Points on a hilly landscape, in no order, each with its height.
A climber steps from a point to the highest of its 2 nearest points, and stops where none of them is higher. Distance is the straight distance between rows; heights are no part of it.
j_118: [  0  14 -12  -1  21  -3  -9  -4  10  -1  -2 -14 -10  18   6 -14 -16   2
   0 -22  14]  height 454
j_186: [ -1   4 -20 -10  38  -6   5 -19  -8  -7   7 -23   1   5  -8 -19 -10 -10
   3 -16  21]  height 380
j_395: [  8 -14   3 -11   7   0  32  -4 -24  27 -18 -28  10   9 -13   5  10 -29
  11  -9  13]  height 356
j_199: [ 16  27  29  -1 -22  -4  32 -19  -7  25  14  19 -22 -13   2  -8   7 -12
  -8   8   1]  height 499
j_625: [ 32 -19   4  -4 -22 -28  16   1   9   4 -13  15 -17  -8   9   6  -1  -8
   3   7   2]  height 49
j_194: [  1   4  23  36 -29 -12   3   4   6  -2  14  23 -12 -22   7 -13   0   7
 -22  15 -12]  height 498
j_132: [  8 -14   9  18 -11   1 -10  10 -11  16 -10  16   7  31  -9 -11  -4  17
 -10   7   5]  height 527
j_428: [ 10 -31  10  30 -17  -8  -5  10   8  15   1   4  -4  21  -6  -2 -28   4
  -1  13   8]  height 445
j_645: [ -7 -15 -14  -4  37   2   0 -23 -29  22   0   6  -2  25 -19  -2 -22  -1
   4 -15  25]  height 282
j_879: [ 18  -2  13   0 -14   9  13  -4 -16  15  -4  11   4  27   1  -7  19  12
   6  11   3]  height 577
j_976: [ 11 -27  -5  -6  16 -12 -14  20 -18  33 -16  12  -8   7  -3  18 -19  13
   3  12   8]  height 125
j_906: [-17 -13 -12   8  24  -9 -36  12 -16   3  -6   3   1  -3   0  -9 -22   5
   0  -9   4]  height 293
j_792: [-17  17 -10 -25  18  25 -25  12  16  -8  -8  -8  12  13  20   7  10  18
 -10   4 -16]  height 243
j_886: [-17  33 -11 -31  17   9   8 -22 -21 -15  13 -37  16  -4 -21  10  13 -11
  11   7   3]  height 246
j_514: [-27   9  33  15   7   5  -1  10   7  14   2  -8 -10  16   1   3  -3  -5
  -6  -9 -12]  height 804
j_157: [  0  23   1 -17  11 -14  16 -17  -9 -17   0  -7  -2   7   3   5  26  24
   9  19   9]  height 519
j_694: [-17  13 -16 -16   5  29   7 -19  33 -15  20 -14  18 -12  27  18  25  -8
   5  10 -21]  height 344
j_254: [ 22 -25  -9  16 -15 -10 -11   8  -1 -13   8 -15 -27 -16   3   4  -6   8
  -5 -13 -22]  height 286
j_508: [ -2 -22   3 -15  10   9  -6 -14 -20  14   2  12 -15  15 -13  -9 -15   0
  13 -20   7]  height 252
j_679: [ 17 -16  -5  43  -1 -20   6  15 -23   3 -19  -7  -5  -9  10  -1 -18  -3
  -3  15  14]  height 86
j_73: [-10  -9   4  23   2   3  -5  -2   6  -7  -2  15  -4 -22 -30   0  -4  11
   1 -23   3]  height 144
j_253: [ 26  -9  14  34 -33  -9  -8  27   9   2  15   4  -9   6  10   2 -34   4
 -13  22  -3]  height 368
j_619: [ 13 -38 -17  17  24  -9 -24   9 -29  29  -8   6  -3  10 -22  10 -31  11
 -20   3  -1]  height 89
j_756: [ 11   5   1  -4 -25 -11  17   8  10   6  -2  30  -1 -28   1  21  22 -11
  12  -3 -21]  height 503
j_360: [  5 -34  23  14 -24   1  -1  10  -9   0   0  27 -29 -17 -11   5 -37   4
  -8  19   3]  height 50
j_650: [ 11   3   9   3 -26  -2  19 -14  23 -11   5  28 -15  -9  -6 -11  -2 -23
  -7  -3 -18]  height 157
j_476: [ 15  -6  -4  41  13 -10  -4  22 -18  -3  -9   0 -11  -8 -12   7 -27   4
   1  -5  10]  height 106
j_928: [ -4   5  -5 -26  20  -4  16 -18 -20   8   0 -48  19   6 -12   0  13 -20
  10  -1   9]  height 303
j_357: [  2   9 -22   0   7   0  -5  -9   0 -29  -4  -8   5  13  -7 -13  25   9
   2 -27   0]  height 289
j_996: [-28  46 -25 -22  25  15 -18 -16  -5 -22   0 -18  27  12   5  -1  18   6
  -5  -8  -2]  height 271
j_264: [ 14  34  10 -32 -14   9  34 -15   0 -10   1 -22  11 -22 -15   2  15 -23
  -1  40  13]  height 159
j_802: [-13   5 -30 -19  47 -12 -11 -13 -21  15   4  -9   8  13   0 -11 -23   1
   0 -14  31]  height 326
j_707: [  4  26  24  -1 -16   5  19 -27  -3   0  24   8 -13 -13  10 -11  22  -7
 -11   7 -18]  height 477
j_842: [ 14  20   8 -21   5  -2  38  -7 -20   0  -8 -18  13   1 -19   5  17 -17
  12  40   9]  height 174
j_466: [ -8 -18  -5 -25   9   2  -9  -7  -9 -11 -14  16 -25  -3  -8 -10 -19  -1
  13 -13   8]  height 230
j_433: [-35  46 -27  -8  41  11 -22 -14  -2 -10   2   2  31  -1  -7  13   4   5
  -1  -7   1]  height 225
j_482: [ 26  18  16   2 -17   4  25   1   2  11  11  -4   4  27   9  -5  19  -6
   3   3   8]  height 609
j_703: [-14 -14   5  -1  -4   4 -23  16  17  -8   1 -15 -12 -15  17   7   5  12
 -18 -18 -27]  height 398
j_177: [-23  21  -7 -30  11  16  11 -16   2 -20  -2 -11  24   7 -25   9  12 -13
  14  12  19]  height 208
j_123: [ 11  -5  22  -1  -9 -19  25   4   2   9 -24  14 -11  -4   5  -3   6 -23
   4  14  14]  height 45
j_412: [ 28  22  20 -39 -11   9  34 -14  -1   1   9 -10  -7 -19   3 -25   6 -27
 -10  31  10]  height 140
j_276: [  9  24   1  -8 -11   8  19 -16   0 -16 -12  11   6  11 -21  -1  15 -25
  22   8   6]  height 175
j_12: [ -3  25  -6 -10   4   4  15 -14   8 -18   5 -19  10  13   5 -14  23 -18
   0   6 -18]  height 581
j_552: [ 25  -3   2   9  13  -2  31  -3 -32   8 -34  19   1  -4 -19   5   8 -11
  -7   2  28]  height 34
j_78: [-20   1 -16   6  28   0  -4 -13   7  -3   3  11  13 -16 -16   1   0   5
   8 -17  -6]  height 162
j_723: [-28  12 -11  -9   0  10 -46  15  -2 -18 -10   2   2   9   4   5 -10  24
  -4 -22  15]  height 757
j_310: [ -6  -8  -3   2   4 -18  14  -8   5   8  -1 -15   8   5  10  -4  13   2
  17  -3   9]  height 64
j_847: [-35  -5  11 -10   8   0  13 -18  14  15  15  -6   5  11  -5  -5  10 -23
   3   8 -19]  height 428
j_249: [ 19 -54  15  25 -39  -4   5  14 -24  20   2  -3 -15 -10 -15  17 -38  -6
 -27  15  21]  height 107
j_977: [-12  -1  25  31  -4   0  10   2   0  13  17   0  -8  -4   3  13   5   2
  17  -2 -14]  height 710
j_389: [-23  -1 -18 -19  26  -2 -29  -1 -29  11  -1   3  20  15   2 -15 -14   4
   5 -14  10]  height 354
j_653: [ 14 -24   8  23   6 -18  11  13 -13  11  -6  -8   1   4  14  -3   8  13
   9  11  12]  height 73
j_618: [ -7  11  -2   8  -2   2   3 -15  25 -18  11  -8   5  -6  17 -12  30 -13
 -16  -5 -30]  height 507
j_974: [ -7 -12 -18  19   9 -14 -33  16   8  -8  -6  -6  -9  -8   2  -1 -30  20
  -4  -9 -12]  height 256
j_866: [ -7 -23 -11  10  -8   4 -44  17  12 -23   6  -4  -4 -23  14  19 -19  17
  -8  -4 -24]  height 321
j_994: [  9   8  23  22 -11 -11  21  -6  -8   2   3  23 -12 -33  -5 -14   6   1
  -7   5   4]  height 521
j_172: [-41  14 -12   3   5  21 -34  10  11 -18   2   6   9  16  21   3  -8  11
  11 -27   0]  height 567
j_561: [ -4  -7   8  -6  -2  11  10   9  -7  20 -11 -18  12   8 -16 -12  11 -21
   2 -17  -9]  height 414
j_464: [ -3   8  11  -2 -25   7  15  14  24  -7   3  11  -3 -23  12  -3  11   4
   9 -21  24]  height 540
j_290: [ 25 -20 -10 -13  26   8  -8   9  -3  25 -16   7   7  20   1  12 -10   8
   8   2  22]  height 149
j_204: [  3  10   3 -26  -4   8  24 -11 -12  -5 -10   1   5   7 -15  -6  11 -11
  18  20  27]  height 185
j_830: [-38  15 -19   3  51 -11 -10 -10   1   9   2   9  19   4  -8   8  -3  12
  10  -5  -6]  height 184
j_355: [ -4   9 -13  -1  -2 -11 -27  19  -7 -19 -17  -3   6   8  22  -3   4  21
  12 -13   5]  height 598
j_693: [ 23  15   8  -1 -24   7  13  -7  12  -5   6   4   6 -16   9 -13  21  -3
   4  -6  15]  height 570
j_84: [ 14  29   5 -15 -11  11  17  -1   8   0  10 -24   9  25   5  -4  26  -2
   3   0 -12]  height 676
j_568: [-26  15  12   6  24   4   1  -1  12   9   1 -11  10  24 -14 -10  11  -5
  -7   0 -19]  height 557
j_152: [  2   0  -3  -5  -9  -3  13 -10  16 -19  -2  38  -8   7 -11  -7   0 -20
  18   3  -7]  height 165
j_362: [ -2 -23   7   7 -26  -8 -13  17  17 -17   7 -10 -21 -20  -2   3  -9  -7
  -9 -22 -11]  height 325
j_982: [-17  26   1 -18   0  24  17 -26  21 -28  21 -25  26 -21  19   4  30 -17
 -16  23 -12]  height 397
j_722: [  3 -35 -13  34 -13 -14 -28  14   0  -3   8  -5  -2  16 -12  -2 -42  18
 -22  10   8]  height 332
j_318: [ -4   7  11  -2  -7  10   0   2  12  -9  -1  -3  -7  -2   9  -2  20   5
 -21 -13 -30]  height 462
j_306: [  6 -10   1  -1  13   6  -9  12  14  25 -12  14  18  -2   2   2   6  15
  13   9   6]  height 168
j_158: [ -2  23 -22   8  27   6 -24   7   0   8   2 -17   5  13   9   2 -10  10
  -7 -29 -20]  height 610
j_300: [  4  10  -3 -12   0  -1   7   3  -3  -4 -14  19  -4   2  -4  28  22   2
  14  -1 -13]  height 520
j_583: [  2 -40 -13  31  -7 -14 -17  23   4  18  -5   4   4   6 -24  17 -39  19
 -21  -1  31]  height 234
j_771: [ 15 -19  -7  19   0   9 -23  12  10  -3   3  16  11  -7  11   5 -10   8
  17   8 -12]  height 148
j_371: [  4 -13 -10  -3  -6 -33   6   2  20   6  -5   1 -13   5  22   9   6   1
  16  -1   1]  height 56
j_509: [  9 -25 -12 -25   4   5  -8   2  10   1  -6  13 -13 -20  -3   3 -12   0
   4  -8 -11]  height 206
j_240: [-13  -4  21 -13  12  -1  27 -15  -2  11  11 -14   5   1  12  -9   4 -24
  10  22 -15]  height 367
j_899: [ 18 -30  21  26 -51 -17   8   5  -2  18  12  19 -25 -13 -13  -5 -33  -4
 -24  12  14]  height 72
j_439: [  8  -3   0   4 -39 -16  -7  13  26  -5   1  17   0 -31  16  10   6  -6
  -7   2 -32]  height 485
j_623: [-23  23  14 -12 -24  19  17 -28  21 -17  25   6   3 -29  17   0  27 -11
 -14  11 -10]  height 446
j_510: [-36  22 -15 -20  22   5 -28  -3 -11   1   6  -8  14  26  27  -3 -10  12
  15 -12   3]  height 432
j_816: [  4  -9  11  29  -1  -5  -4   4 -12  -7 -10  10 -14 -11 -13  -4 -13   1
  12 -21  17]  height 129
j_838: [ 21 -14  18  33 -29  -6  -5  13  12  -1  27  -1 -21 -17   3  -8 -19   7
 -25  18 -23]  height 447
j_524: [ -2   8 -16   0   8  16 -18 -11   7 -33   7  -3   2  -2  20 -27   5   7
   0 -12  -5]  height 264
j_797: [ 24  -1  15 -13 -27   9  -9  16  12   0  20  16 -29 -10  15   5 -11   8
  -8   6  -9]  height 484
j_58: [ 17 -57  -7  27 -24  -7 -15  29 -13  26  -2  -9   5   1 -21  26 -37   8
 -17   2  21]  height 167
j_216: [ 33   5   5  -4 -23  10  -3  15  19  -7  -2  11  -4  -5   8  -7  -1   9
  -5  -1  -4]  height 534
j_631: [ -7  17  -2 -22  -2  34  -1  -3  23 -19   5  -9   5   6  33  15  20   1
   2   7 -10]  height 301
j_801: [-25  20 -19 -19  13  -6 -10 -20  -7 -23   5 -19  19  20  -3 -19  17   2
   6 -12  12]  height 320
j_867: [-12  -4 -10 -31  18   8 -12  18  12  14  -8  -3  13  -1  10   8  14  10
   5   7 -16]  height 197
j_719: [  2  20  -7  -5  -3  -2  -4   8 -15 -15 -10   6  -4   8   3  10  18  30
  13   5   1]  height 548
j_5: [ 12  -5  13  11   5 -11  24   6 -19  24 -29   9  -7  -2 -20   8  15 -10
  -8  -2  -3]  height 39

For each start below, name the point where the climber stops.
j_976: j_994
j_508: j_158
j_123: j_801
j_816: j_801
j_694: j_994
j_360: j_84
j_619: j_84

Write out the way that a climber takes from each point below.
j_466: j_508, j_645, j_802, j_186, j_118, j_158
j_899: j_249, j_58, j_583, j_722, j_428, j_132, j_879, j_482, j_84
j_5: j_123, j_625, j_371, j_310, j_653, j_679, j_476, j_816, j_73, j_78, j_830, j_433, j_996, j_801
j_254: j_703, j_318, j_618, j_12, j_84
